Points, in no order, along strands that fork and pass close to each other.
Two points are linked if the straight distance between their rows is under 89.4. Some points are linked to none.
(554): [ -6 -31 -25  42 -28 -12  22   3  19 -70 -12  15 -17  -5   4 -18 -14 -59
 -34  39   2 -55  48 -55 -28  23   2 -18  32]
(500): [ 28 -12   0  -7  65  49 -12  28 -11  38   2 -23  60  -7 -31   5  12  50
  18 -15   4  16 -25   5  -3 -42   7  26 -25]
(1449): [ -5  21 -17 -34   8 -24  30 -32 -25  40  -1 -27 -26   6  21 -59 -33  35
 -17 -33 -18  19 -12   8   2   9 -20 -25 -13]
(1718): [-25 -13  53 -32  11 -16   7  26 -60  10 -56 -52  33   9   5 -22  25  39
   4 -43 -29  69  20  67  29 -39   3   8  -8]
(94): [ 11 -12 -23  21  -1  -6  35  -6  -9   2  19 -15   9  20  -1 -40 -28  15
  -4 -20 -13  -4   6  -2   5  12 -17 -22  -5]
(921): [-43  -8   0  15 -73 -18   2 -30  12 -52  35  73 -32   9  29  29  11 -40
  -1  36 -13  -7  28   2   5  31 -26  -5  11]
(1279): [-12 -13 -23  11  19  12  51   1 -25 -13   2  -8  28  30  -5 -24 -25  59
  -5 -67 -28  31 -12   0 -23  10 -25  -4 -29]
(626): [-27 -16  15  -6  10 -18  23  -1 -21   1  -7 -21  10  42 -20   3  -7  23
  -3 -43 -32  34  -1  20   2  31 -27 -11   3]
(562): [-20 -20   8  15   1 -25  30  21 -10 -17   2   9  26   3 -33 -22  -5   3
   2   1 -49  28  30  19   3  17 -41 -30   0]
(726): [ 26  29 -15 -16  29  -5   4 -22  -2  23   4   4 -31  17   3   7 -17  15
  24 -26  24  -7 -61  -5   4   3  -1  10  -7]
(983): [ 28   3 -53  36   6 -25  51 -31   0 -40  18 -15 -11  13  15 -62 -51 -27
 -25 -28  -3   8  34 -19   0   7 -13 -46   7]
(1232): [-20 -45 -24   2   5 -21  79  -2 -12 -38  -2   3   1  43 -15  14 -16   7
 -15 -46 -24 -12  21 -31 -42  54  -5   8  -9]
(1691): [ 44  30 -34  -5  24  13  -3 -33  11 -10  16  13 -42  17  -1  16 -14 -13
  17  -9  41 -28 -55 -42  -6   6   4  12   5]
(744): [ 33   5 -20  37  -9  21 -17   8  36 -14   7  -6   0  -9  -8   6  -5 -21
  -2  20  20 -50   0 -30  -1   3  13 -10  13]
(1027): [ 22 -25 -53  27  18  40  52  -3 -25 -64  -9 -14  11  21 -20 -30 -30   6
 -37 -36  20 -51  25 -59 -75  33   4  -1 -17]
(1649): [-24  29 -11  -7 -43 -51  25 -46  18   0  11  41 -56  10  40 -10 -20 -22
   1   0 -26  23   5   4  22  22 -27 -33   9]
(122): [ -5 -39   6  17  14  16  16  38 -25 -38  -4 -21  53  13 -41  20   4  25
  -8 -15  -3 -16  17 -11 -61  25   3  19  -4]
(1244): [ 10 -14  34 -16  37  13 -32  26 -28   9  -6 -13  20  19 -21  53  31  -2
  43 -13  30   2 -36  18  12 -22  28  57  -2]
(796): [ 33  21 -55  -2  42  17  54 -29 -11   4  15 -18  -6  18  -1 -23 -38  33
  -5 -65  -2   6 -29 -31 -14  10  -6  10 -33]
(1271): [ 33  39 -59   2  40   1  56 -48  -4   5   7 -26 -20  19  24 -52 -54  10
 -31 -60   7  10 -15 -30  -5   5  -3 -25 -16]
(1687): [ 27  11  -8  -2  53  37  -4  16 -11  21  -6 -23  36   1 -12 -19  -9  54
  24 -22  -1  10 -42   3 -14 -28  -6  -1 -29]
(1658): [ 24  11 -19  27   1  11 -30   8  39  38  23   4  10 -39   3 -19  -9 -15
  -5  36  24 -23  12   1  30 -39  26 -27 -13]
(608): [-40  23  42 -31 -45 -11 -50 -12  24  45   8  14   1 -30  31   6  32   9
 -10  52  -4  26   8  39  32 -28  -2 -21   2]
(666): [-22 -11 -10 -23  -4 -52  51 -32   8 -11  11  18 -21  42  12  24  -6  -9
  -3 -37  -2  15 -15  -1  -2  49   0  -4   8]
(277): [ -3  46 -19  -9 -45 -47  17 -67  18  -6  -3  16 -69   0  54 -44 -24 -35
 -14   9 -17  20  16   0  28  -3 -20 -50   6]
(1016): [  5  28   4  -2 -23   3 -39 -21  38  53  -8  -2 -22 -47  42 -46  -6  -6
 -20  51   3   2  10  11  35 -39  16 -41  -1]
(11): [-34 -20  60  -5 -29 -31 -19  28  -8  -5 -15  17  33   4   2  49  46 -24
  18  11  -6  35  23  60  39 -11   5   7  21]
(1604): [-28 -44  13   0  14 -30  50  22 -49 -42  -3 -16  24  42 -17  23   4   9
   3 -60 -18  26  12  16 -33  36   0  26  -2]
(1026): [-21 -40  43   8  -3 -10 -12  42  -4   8  -1  -9  53   7 -26  42  33   5
   0   5   3  -5  20  25   6 -10  11   5  19]
(1440): [ -4 -38   6  -8  -1 -19  27  10 -19 -31   8  -3  -2  36 -10  40  16  -7
  12 -26  12 -25 -18  -6 -39  44  18  44   3]
(299): [ 19 -12 -40  25   5  12  19  -4  11 -42   0  -7 -22  10 -20  -4 -26 -25
 -12 -10  18 -41  11 -44 -38  45  10   0   2]
(1613): [-48   3  63 -41 -16 -58  19 -14 -44  18 -51 -16 -27  19  21  -8  15  -3
   7  -5 -69  59  25  52  28 -10 -42 -11  11]
(931): [ -9  10  11 -36  25   2  24  -5 -44  15 -28 -39  11  23  -2 -28 -15  64
  12 -63 -19  43 -19  40   1  -6 -14  10 -29]
(1201): [ 41   9 -25  32  21  42  -7  10  21  12   3 -22  16 -11 -21 -26 -19  14
   0  -2   1 -10  -9 -12   6  -5   4 -12 -11]
(1585): [  4  32  -8 -16 -26 -25  12 -36  10  22 -36 -30 -56 -16  28 -78 -27   9
 -25  19 -37  19  18   6  17 -16 -21 -57  -4]
(382): [ 13  19  -9  26 -26  17 -36 -17  37  -3  20  16 -15 -13  17  17 -10 -20
   0  23  31 -22 -21 -18  10   3  15  -2  19]
(283): [  7  28  18 -60  12  -3 -18 -33  -6  54 -44 -37 -15 -21   5 -45  -6  39
   3  -4 -15  15 -42   6   0 -21  -2 -16 -18]
(1062): [ 59  18 -22   2  77  54 -11   6 -14  27  20  12  -1 -10 -41   1   1  13
  21  11  12 -23 -37 -32   6 -45  -9  37 -12]
(1117): [ 27  21 -13 -32  64  21  12 -15 -25  19  -8  -8  -5  21 -23  -3  -8  28
  32 -38  10   8 -62 -10   2  -3 -16  34 -23]
(1454): [ 12 -11  17  -6  58  29  -2  35 -44   4 -10 -25  57  10 -30  20   7  39
  34 -43  11  13 -18  23  -7 -26   7  57 -21]
(1156): [  4 -10 -14  20  19  37   1  28   8  18   7 -17  59 -10 -35 -25  -2  47
 -11  -8 -13  14  29  14  -1 -20 -13 -31 -13]
(1001): [ 33   6 -52  27  50  62  18   1  -4 -17   2 -14  26   7 -23 -28 -40  31
  -6 -42   9 -15 -22 -51 -16 -10 -22  20  -7]
(1398): [ -3 -18 -41  10  25   5  64  -8 -14 -29   5  -2  13  35 -18  -8 -35  24
 -10 -63  -7   1   4 -25 -38  39 -11  -1 -23]
(580): [ 22  26  -7   3  15  24  -5  -3  10  38 -15 -40   8 -18  -6 -44 -25  37
  -4  -9 -19  15  -7   1   9  -9 -11 -20 -14]
(488): [ 22 -24   8  -5  28  37 -14  36 -10 -12 -11   1  14   6 -47  54  28  -1
  22   8  28 -52 -20 -21 -31   2  25  57  -2]
(317): [-13  16  40 -52  -1  -1 -43  13   9  77 -20 -12  11 -31  13   8  35  34
  -1  26   3  14  -7  39  31 -39  19  -6  -6]
(1495): [ -3 -13 -22  51 -40  10 -29  -1  44 -44  28  30 -21 -19  35  -9   0 -61
 -22  48  25 -28  21 -37   9  -1  24 -25  32]
(1160): [ 50  15 -58  41  24  15   5 -20  12 -19   4 -39 -24   9  21 -60 -37 -29
 -21 -25  16  -2  -3 -31  22 -19  19 -22  12]
(522): [ 23 -17 -16   4  46  47   2  36 -15  -9   0  -9  28   0 -47  22   3  17
   7  -9  10 -47 -21 -33 -31   0   4  47 -12]
(1423): [-10  -9  33  -8  25  -3  -2  31 -27   5 -15 -28  24  12 -18  16  14  15
  10 -32  -5  31 -29  34  17  12  12  42   6]
(896): [-19 -41  20   8  18  -2  18  46 -44 -38  -7 -28  52  23 -29  20  19  20
   4 -44  -6  15   8  19 -29  13   5  27  -5]
(658): [  6  24 -23  41 -50  48 -54 -21  35 -53  28  48 -24 -39  22  27   4 -42
 -16  39  55 -39  -2 -45 -11  -8  33  15   0]
(329): [ 13  13 -25 -17  54  36  37 -16 -48 -14  -1  -8  42  25 -17  -1 -18  60
  12 -81  -2  31 -47 -10 -30  -8 -18  44 -37]
(1628): [-30  -7  11 -23 -15 -64  31  -5 -13  -1   8  15 -11  21  14 -10   2  -6
  12  -8 -46  32   7  22  10  17 -36 -27   7]
(331): [-56   1  50  -1 -56 -11 -43  -3  14   7  26  66   5 -20  39  46  38 -17
   0  56 -18  42  33  43  23 -16 -16 -12  19]
(47): [ 11  -6 -11   3  26  18  21  18 -17  -2   7 -20  34  11 -21 -10  -6  43
   8 -41 -15  12 -32  -4 -17   9  -6  18 -24]
(969): [ 44  20 -15   2  54  44 -26   5  20  59  10 -21  37 -23 -31 -11  -6  24
   1  23  20 -13  -7   2  14 -52   7  -1 -25]
(1219): [ 19  -5  -3   9  18  21 -17  22  18  30  12  -8  22 -13 -24   3   6  13
  12   8   9  -2 -12   6   2   1  15  -2  -7]
(259): [-39  12  45 -26 -35 -42 -18  -8   1  21  -7   4 -17  -4  33   9  23  -2
  23  13 -24  34 -12  42  19  -1 -11  -6  -4]
(1306): [ -4 -15 -13 -24  21 -30  58 -13 -14  -6   8 -11   2  48   4  16 -14  19
  11 -54   3  15 -24   1 -18  42  -2  20  -1]
(734): [  8 -10 -59  26  -8 -36  70 -38   8 -63  12  12 -36  31  11 -16 -31 -53
 -47 -18  -4 -21  46 -57 -21  33  -5 -36  31]
(171): [-33   7  52 -47 -17 -18 -32   5  20  67 -16  -6  15 -31  17  -6  43  18
 -17  51 -18  30  21  56  31 -34   7 -28   2]
(244): [ 15   7 -35  27 -10 -38  50 -29   7 -26   7   7 -29  20  11 -39 -39 -28
 -25  -2 -31  12  36  -9  11  16 -37 -50  23]
(254): [-11  14  15  14 -40 -22 -12 -16  21  11   6  18 -18   0  31  -6  -8 -15
  14  29  -8   2   3  20  21   2 -20 -44  12]
(898): [ -2 -22 -54  35  11  40  50 -13 -21 -49   5  -7  28  22 -23 -26 -45  21
 -21 -54  -8 -16  29 -47 -50  24 -17  -6 -25]
(569): [-15  35   5 -19 -43 -41   0 -36   8  22  -9   1 -48 -18  38 -51 -10 -11
 -12  33 -37  14  17  14  29 -14 -35 -55   4]
(492): [ 12  22  34 -53  54  33 -25   8 -39  67 -41 -48  23 -20  -6 -18  25  61
   9  -5  -2  28 -15  41   2 -49   8  16 -35]
(543): [-48 -13  35   0 -40   7 -48  10  25   3  25  40  19 -11  11  59  35 -15
   6  36  23   4   8  27  15   3  16  18   7]
(81): [ -7  18  22 -57   7  -9   8 -24 -21  41 -61 -49 -19 -10  16 -53 -13  65
 -14 -22 -36  32 -17  13 -14  -8 -12 -27 -18]
(359): [ 24  15  11   1  22  39 -44  21  14  21  18  25   2 -20 -20  67  34 -10
  20  29  38 -25 -31 -10  -9  -5  27  40   1]
(1493): [ 10   6 -27  11 -12 -21  33 -37  21   0  12   2 -32  20  10  -4 -42 -18
  -1 -34   4 -14  -4 -31   9  30   0  -5   8]
(1103): [ 58  -8 -30  24  35  58 -15  15   5 -19  -6   8 -13 -18 -38  15   2 -21
   1  29  38 -68  -5 -63 -43   1  24  34   0]
(184): [ 34   8 -31   7  67  56  25   0 -42 -18   7  -2  28  19 -47   7  -8  46
  12 -46   6  -4 -43 -31 -40 -13 -17  48 -37]
(903): [ 12 -37 -21  24   0  22  11  25   2 -35  -7 -13  13  -6 -39  -8  -7 -11
 -25  15   7 -52  27 -50 -57  37  13   5  -1]
(874): [-32   4  76 -42  -1 -14 -29  23 -21  45 -57 -38  18 -14  21  13  53  12
  -1   8 -13  50  22  72  47 -34  22   7   5]
(1362): [-31  22  47 -45 -17 -43  -8  -9  -8  35 -33 -27 -16 -12  30 -18   7  22
   6  11 -31  34 -13  45   2  -7 -18 -19  -8]
(1573): [  4  39  -1 -13 -21  -5 -24 -39  18  39   4  -3 -46 -15  32 -14 -16 -11
   8   5  -3  12 -42  -9  17   6   2  -5 -13]
(858): [ 26  34 -35  -6 -22 -27  10 -37   6  14   0 -26 -46 -12  29 -75 -34 -10
 -14  -8 -11  15  10  -2  26 -10  -5 -49   1]
(220): [ 12 -41   0  -1  15  38   6  39  -9 -28 -24 -14  28 -16 -38   8  12   5
 -25  33  19 -71  23 -50 -72  25  26  38  -3]
(615): [-10 -48   9   5 -12  -9  27  34 -15 -47  -7  -3  21   3 -40   8   1  -5
 -15   9  -5 -33  23 -19 -63  49  -2  16   7]
(777): [-16 -41  -1  22  -9 -19  33  26 -10 -41   9   2  29  15 -34  -7   0  -5
  -3  -2 -22 -11  28  -2 -25  30 -21 -13  -3]
(433): [  6 -24 -26  25  24  43  23  23 -18 -28  10 -22  50  10 -32  -5 -15  45
  -8 -36  -9   2   3 -25 -52  12 -10  22 -14]
(1265): [-40  -3  67 -18 -39 -44 -15  -2  -2   5  -7  21  11   0  21  31  36 -21
  21  29 -33  44  15  54  30 -10 -23  -7  19]
(1052): [ -6  -1  17  26 -33 -18 -15   9  32   9  15  17  17  -8   4  13  -1 -12
  -1  46   1 -10  31  21  18  -7 -14 -34  21]
(1465): [ 22  29  19 -38  22   3 -31 -12   1  52 -21 -16 -13 -18  -2  -4   2  31
  26  -3   2  14 -51   7   9 -33   6   8 -16]
(363): [ 29  -9 -39   1  37  12  26  -7   0 -22   3   3 -22  20 -26  14 -27  -4
   9 -33  21 -27 -22 -37 -38  46  11  25  -9]
(1713): [ 15  26 -15 -31  25   8  30 -25 -31  31  -7 -33  -2  16   5 -48 -28  54
  -2 -49  -9  15 -33   6   0  -7 -20  -6 -29]
(134): [-22  -3   1  -2 -27 -25   2  15  11 -10  15   8 -10   6  -1  24   8 -11
  14  -9  -7 -13  -8   6   8  27  -3   9   3]
(1444): [ 26  -3 -16   2  19  17  -4  -4   2  -9  11  22 -23   9 -15  24  -7  -9
  19  -5  37 -35 -36 -26 -18  33  11  30   7]
(1165): [  2   5  19 -12 -12  10 -52  -1  12  33  26  22 -11 -15  12  29  21   3
  20  12  24   9 -38   5  13   0  26  19   9]
(1280): [  3  20  16 -15  -1   3 -17  12  21  57 -25 -19   0 -31   2 -26  -4  32
   3  10 -20  18   4  25  20  -9  -4 -23  -2]
(128): [-29 -17 -18  23 -62 -17  18 -31  20 -64  16  48 -37  16  12  21   1 -59
 -13  33  -5 -36  29 -31 -19  43 -10  -9  11]
(893): [ -3 -35 -47  15  -5 -22  70  -9   3 -63  -1   2 -13  31  -7 -19 -19 -24
 -36  -8  -9 -36  41 -60 -53  46  -6 -23  15]
(389): [  1  48   4  15 -43  17 -49 -41  37  21  13  16 -34 -24  48  -3 -13 -16
  -1  27  16   5 -27  -7  31 -11  10 -14  11]
(1225): [-19 -28 -20  27 -16 -37  41  -5   0 -43  10  31 -21  23 -20  -4 -10 -33
 -20  20 -33 -11  42 -29 -18  31 -40 -28  28]
(724): [ 25 -23 -18  -7  53  45  24  21 -40 -31  -6  -7  32  17 -55  17   2  32
  16 -44  13 -20 -18 -25 -46   9  -1  65 -24]
(1178): [-30  37  32 -39 -49 -11 -51 -27   9  49  -1   7 -38 -32  39  -8  14  16
  -7  32  -2  19 -28  21  19 -26   4 -13  -9]
(1259): [ -2   4 -12  28 -21 -33  10 -16  20  -8   2  15 -27   1  23 -35 -26 -30
  -2  23 -20   6  27  -4  29  -5 -26 -55  24]
(97): [-34  -4  -1  28 -70   2 -27 -12  31 -30  42  59 -25  -6  31  24   9 -25
   1  49  10  -9  23   7  10   4  -8  -7   5]
(1227): [-24  12  24 -25  -6 -51  18  -5 -11  17 -19 -18  -3   3  11 -30   7  16
  10  -1 -56  38  -4  33   1  -1 -31 -42  -6]
(393): [-24  11  18   5 -41 -33 -13  -7   6   3  17  63 -17  -8  16  12  14 -29
  16  62 -47  27  47  26  25 -15 -55 -46  17]
(704): [-33 -15  42 -18  11 -35  23  17 -51  -8 -37 -40  23  27   6  -7   3  18
   9 -57 -26  67   8  53  24 -15  -7  21  -2]
(1606): [ 30  22 -50  37 -10  21 -16 -21  28 -43  10  19 -52  -6  20  -5 -22 -57
  -7  -3  52 -35 -15 -38   4  11  25   1  14]
(284): [-37 -10  67 -39   1 -29  -3  10 -43  38 -52 -36   9  -4   6 -30  26  35
  -6   0 -47  56  23  59  17 -30 -13 -14  -5]
(170): [-16 -18   1   8 -44 -11  -1  10   8 -32  23  21  -9   4  15  35  15 -24
  12  16   8 -43   3 -11 -19  36   5  21   9]
(367): [  3  18 -12 -11 -15 -25  20 -31  18  24   2  -8 -32   8  15 -10 -27  -6
   8 -24 -17  17 -22  -6  11  27   0  -3  -6]
(1300): [ 31 -16 -24  14  -9  46 -25   3  22 -32 -10  20 -17 -20 -21  20   5 -32
  -9  46  44 -74   9 -59 -41  13  45  34   3]
(1083): [-48  -2  40 -12 -41 -15 -39  -5   2  -5  10  25  -5  10   7  50  30 -16
  17  -5  10  17 -17  26  28   9  15  27  11]
(909): [ 11 -17   0  32 -20   2   3  25  25 -13   7   8  25 -10 -16  13   1 -13
  -7  32   7 -40  19  -4  -8  11   0 -11  21]
(1565): [ -1 -15  14  -7  18  -7   5  17 -18 -10   3 -15   1  26 -21  37   9   8
  13 -35  11   1 -34  12  -6  26  13  43   3]
(1099): [-31 -24 -24  -9  -2 -49  71 -11   1 -28   9  24 -15  37   4  18 -10 -19
  -9 -32 -28  -1  23 -22 -12  58 -20  -3  18]
(976): [  1 -16 -22  38 -30   7 -12   4  30 -61   0  20 -15 -21   8  -3  -4 -56
 -19  43  33 -62  24 -48 -29  21  21 -10  21]
(435): [ -8  -1  17 -24  44  19   0  19 -51   8 -21 -38  53  17 -11 -13   2  62
  17 -55  -2  38 -19  36  -4 -30  -8  27 -20]
(830): [ -7  18 -26  44 -51  -2 -26 -25  37 -36  25  34 -38 -18  59 -26 -13 -64
  -8  26  16  -5  14 -29  36 -16  12 -29  20]
(1057): [ 47   1 -11   0  38  47 -23  27   5  -3  11  16  -6 -15 -35  52  32 -11
  12  39  30 -53 -27 -46 -32  -3  23  61   7]
(559): [-32 -25  65 -18   0 -40  -1  28 -34   6 -32 -14  38   8  -7   8  37  -2
   7   4 -42  70  36  60  36 -28 -14  -5  26]
(966): [  3 -10 -46  44 -18 -38  35 -13   7 -54  19  21 -40  21   5 -23 -25 -54
 -33   9 -16 -10  44 -29 -10  19 -21 -43  27]
(1124): [ 34 -24 -49  44   6  38   0  17  13 -39  10 -23  21   5 -27 -34 -25  -7
 -28  -3  16 -38  28 -45 -17  -7  10 -19  14]
(8): [ 39   2   3 -11  66  47 -20  15   1  42  15   5  26  -3 -36  27  16   8
  27  17  24 -23 -32 -13  11 -31   4  44  -2]
(371): [ 12   8   8 -20  32  28 -15  25  17  71  -8 -28  55 -28  -8 -18   1  55
  -9  10   2  16  24  37  12 -42   2 -26 -23]
(1364): [ -2 -43  12   9  -7  19 -12  41   7 -10  -2   2  27 -21 -44  35  13  -9
 -20  33  25 -62  31 -23 -46  16  31  33   6]
(1390): [-12  11  16 -22  -6 -18 -20  -6  22  55 -28 -11 -11 -45  25 -56  -4  13
  -8  43 -27  20  18  16  20 -23 -10 -48  -8]
(1716): [  4  14  35 -37  35  16 -23  40  -8  54 -30 -41  37 -18 -10  11  28  37
  19 -14  -1  28  -6  46  30 -36  16  17 -18]
(1149): [ 30  -8 -38  56  -8   6  -5  10  13 -28  16 -20   4  -7  -1 -47 -24 -38
 -28   9  12 -27  35 -30   9 -18  10 -42  24]
(110): [ 33   8 -64  33  27  -3  54 -29  -5 -29  15 -19  -4  21  14 -43 -56  -4
 -29 -54  18 -11   1 -33 -13  10  -1 -25   1]
(1336): [ -1  20  65 -70  26   0 -35  11 -39  62 -59 -53   2 -27  22  -4  39  43
   7   7   0  30 -13  53   7 -46  20  15 -10]
(721): [-29  16  50 -34 -26 -13 -54  13 -10  16  -6  11   7  -8  17  51  36   0
  26  -7  27  24 -25  48  34 -22  23  28   9]
(178): [-11 -32   8 -12 -25   2  -2  17  -5 -35   6  15 -12   8  -9  50  26 -18
   9   7  27 -50 -17 -15 -39  38  29  52   4]
(1616): [-43  -9   4  -2 -53 -38  31 -18   3 -42  18  59 -37  23  26  48   8 -32
  -1  -1  -9  -1  11   6  -7  49 -20  17  19]
(1276): [ 12  20 -20  45 -19   0 -30 -20  32  -7  20  -3 -28 -24  46 -50 -17 -52
 -17  27  16  -7   9 -11  45 -28  24 -34  13]
(1619): [-28 -30  19  -3 -23 -43  28  12 -14 -21  16   9   0  22   2  18  14 -17
  14  -8 -31  10  10  15   3  36 -21  11  17]
(506): [ 44  41 -11 -14  31  19 -30 -13  10  45   2  -5 -27 -27  -6 -20  -3   7
  23   7   9  -5 -50 -16  14 -31  10  -1 -23]
(1042): [ 24  33  10 -46  41  34 -29   5   1  73 -30 -41  28 -36  -3 -34   0  56
   3  16  -2   7  -5  27   4 -47  -3 -12 -36]
(535): [-42  24  32 -16 -38  10 -61   2  28  36  36  32  19 -29  32  44  42  -5
  -4  41  18  19   6  32  28 -15  15   0  -2]
(582): [ 21 -25  27  -5  60  35  -9  41 -40  -8 -13 -14  52  13 -45  46  29  10
  30 -17  33 -11 -21  14 -11 -25  22  65 -15]
(166): [ 45 -19 -47  36  35  55  -4  16   7 -38  -8  -7   8   3 -31 -21 -19 -10
 -18   5  37 -50   3 -63 -33   2  25   3   4]
(1316): [ 25  21 -40  28  -2  -5  11 -43  31  -5   8 -15 -36   7  24 -43 -43 -35
  -7 -15   9  -7 -16 -29  27   0  15 -15   4]
(635): [  8  15 -37   6 -35   6  -1 -27  17 -37  26  30 -45   9  20  30 -14 -38
  -5 -11  40 -53 -14 -50 -14  31  19  13   9]
(919): [-47  28  23  -6 -65 -16 -42 -25  23   6  17  68 -21 -28  37  10  21 -11
  -5  70 -28  39  36  28  31 -33 -36 -39   7]
(374): [ 21   6   2  -4  24  24 -32   4  -6  18  19  26 -19  -4 -13  38   6  -2
  28   6  32 -10 -47  -8  -3   6  16  35   4]
(1008): [-27 -28  24   6 -26  13 -42  29  19 -11  21  29  15  -7  -4  69  39 -17
  -2  39  33 -28  12  -2 -18  16  31  34  17]
(549): [-24 -30  59  -8   5 -28  -7  40 -12  12 -18 -14  59   9 -15  27  36   0
  11  -1 -10  39  27  54  33 -25   9   0  11]
(1296): [-46  -5  55 -51   2 -42  21 -15 -44  28 -61 -38 -11   9  21 -43   3  32
  -3  -5 -65  55  24  48   4 -12 -39 -14 -10]
(877): [ 10  12 -10  37 -28  -1 -24  -6  45  23  19  12  -7 -32  32 -29  -7 -29
 -13  50  10  -5  24  11  39 -32  19 -45  -1]
(409): [-18   2  33 -21   9  -5 -10  26  -1  39 -24 -27  18 -11  -2  -4  15  31
  12 -10 -20  32  -8  40  27  -3   1   9  -1]
(1471): [  1  -4  21 -15   2   6 -36  26  25  49  22   5  31 -22  -9  32  33   2
   4  21  18  10  -5  25  16  -9  27   5   1]
(1420): [-21 -43  42   0 -14   2 -26  41  -9 -10  -2   4  31   7 -13  69  45 -17
  11  10  26 -23   9   8  -7   9  36  37  18]
(1714): [-24 -29  20  11  -8 -36  18  22 -15 -14   7  31  16  10 -26   5  13 -16
  11  35 -48  25  47  28  11   7 -49 -19  28]
(694): [-23  11 -20   2 -45 -42  39 -38  15 -28  24  55 -50  13  31  17 -14 -35
  -9 -10   0  -6   5  -5   5  44 -13 -11   5]
(249): [ 34  28 -17   5  33  30 -27   6  42  55  -1 -14  22 -35 -13 -32  -3  20
 -26  34  21  -3   7  14  26 -52  21 -29 -17]
(1053): [ 20  30  26 -52  41  21 -42  17   5  91 -14 -11  11 -37   4  14  41  37
  -4  31  19   9 -13  36  18 -57  33   7 -23]
(988): [ 45  29 -32   7  15   6 -13 -30  17  26   0 -16 -34 -11  14 -41 -35  -9
   0  -8  18 -13 -42 -24  29 -22  11  -9  -3]
(1451): [ 36   7 -57  41   7  14  12 -10  11 -42   7  -2 -42  13  11 -20 -26 -43
 -15 -18  35 -40   1 -46  -8  24  19 -19  18]
(379): [-16 -20  50   9  17 -15  -8  46 -41 -12 -20 -28  37   8 -20  44  23  -8
  11 -31  20  29  -3  46  12  -2  30  45  10]
(400): [ 40  31 -57  10  43  28  19 -17  -2  -3  10 -21 -10   2 -16 -37 -39   7
  -4 -42  15 -10 -33 -39   2  -6  -2  10 -14]
(114): [-15 -18  16   5   0   0   4  27 -10   4  -6 -10  49   1 -38 -16   2  30
   8 -18 -29  25  29  26   8  -3 -27 -26  -3]
(234): [-19  24   1   2 -33  12 -59   1  44  30  38  20  -1 -26  22  22  20  -7
   2  46  24  -3  -3  20  19 -23  16 -22 -12]
(1114): [-15  -3  -6  37 -70  32 -33 -14  36 -53  31  57 -15 -20  31  36  11 -31
 -15  51  41 -37  12 -17 -19  11  19   5   6]
(1328): [ 64  37 -21  11  42  40 -26  -3  12  24  12   9 -15 -25 -19   5  -3  -9
  20  12  23 -22 -42 -44  12 -29   7  18   0]
(430): [ 18  13 -12  21 -29  49 -53  -5  30 -12  30  54 -20 -31   6  55  15 -18
  -4  39  54 -44 -15 -35 -12  -9  32  41   1]
(1113): [-37 -24  57 -13  -4 -58  12  21 -43 -17 -27 -17  15  19  10  15  24 -11
  18 -27 -23  65  13  49  34  -9   1  16  23]
(67): [-22  -3 -21   8 -67  -1  -3 -36  22 -61  24  49 -41   4  35  38   0 -43
  -3   8  24 -39   5 -42 -34  45   7   6   4]
(752): [-26 -11 -14  14  -7 -59  50  -8 -11 -37  13  43 -24  21 -11   0 -11 -42
   1  24 -66   9  41  -9   4  15 -62 -23  15]
(899): [-36  11  75 -39 -25 -35 -27   5 -25  25 -35 -18  -3 -10  42  18  42  -1
  18  11 -12  48 -10  67  37 -20  14  10   2]
(1304): [-42 -18  23  12 -36 -37  -1   6   6 -21  12  52  -4   7  -4  30  15 -41
  20  44 -36   7  46  21  20   9 -43 -11  25]

Follow the links from the first point to the second, and from the first to the third. Name the last point that the two ways share.
(1451) / (1042) / (1124) -> (374)
(114) / (67) / (409) -> (299)
(1606) / (435) / (1227) -> (299)
(724) / (1398) / (830) -> (374)
(374) / (1276) / (1336) -> (1280)
(1364) / (1227) / (1495) -> (1280)
(1714) / (500) / (1099) -> (47)
(931) / (1117) / (1219) -> (1444)
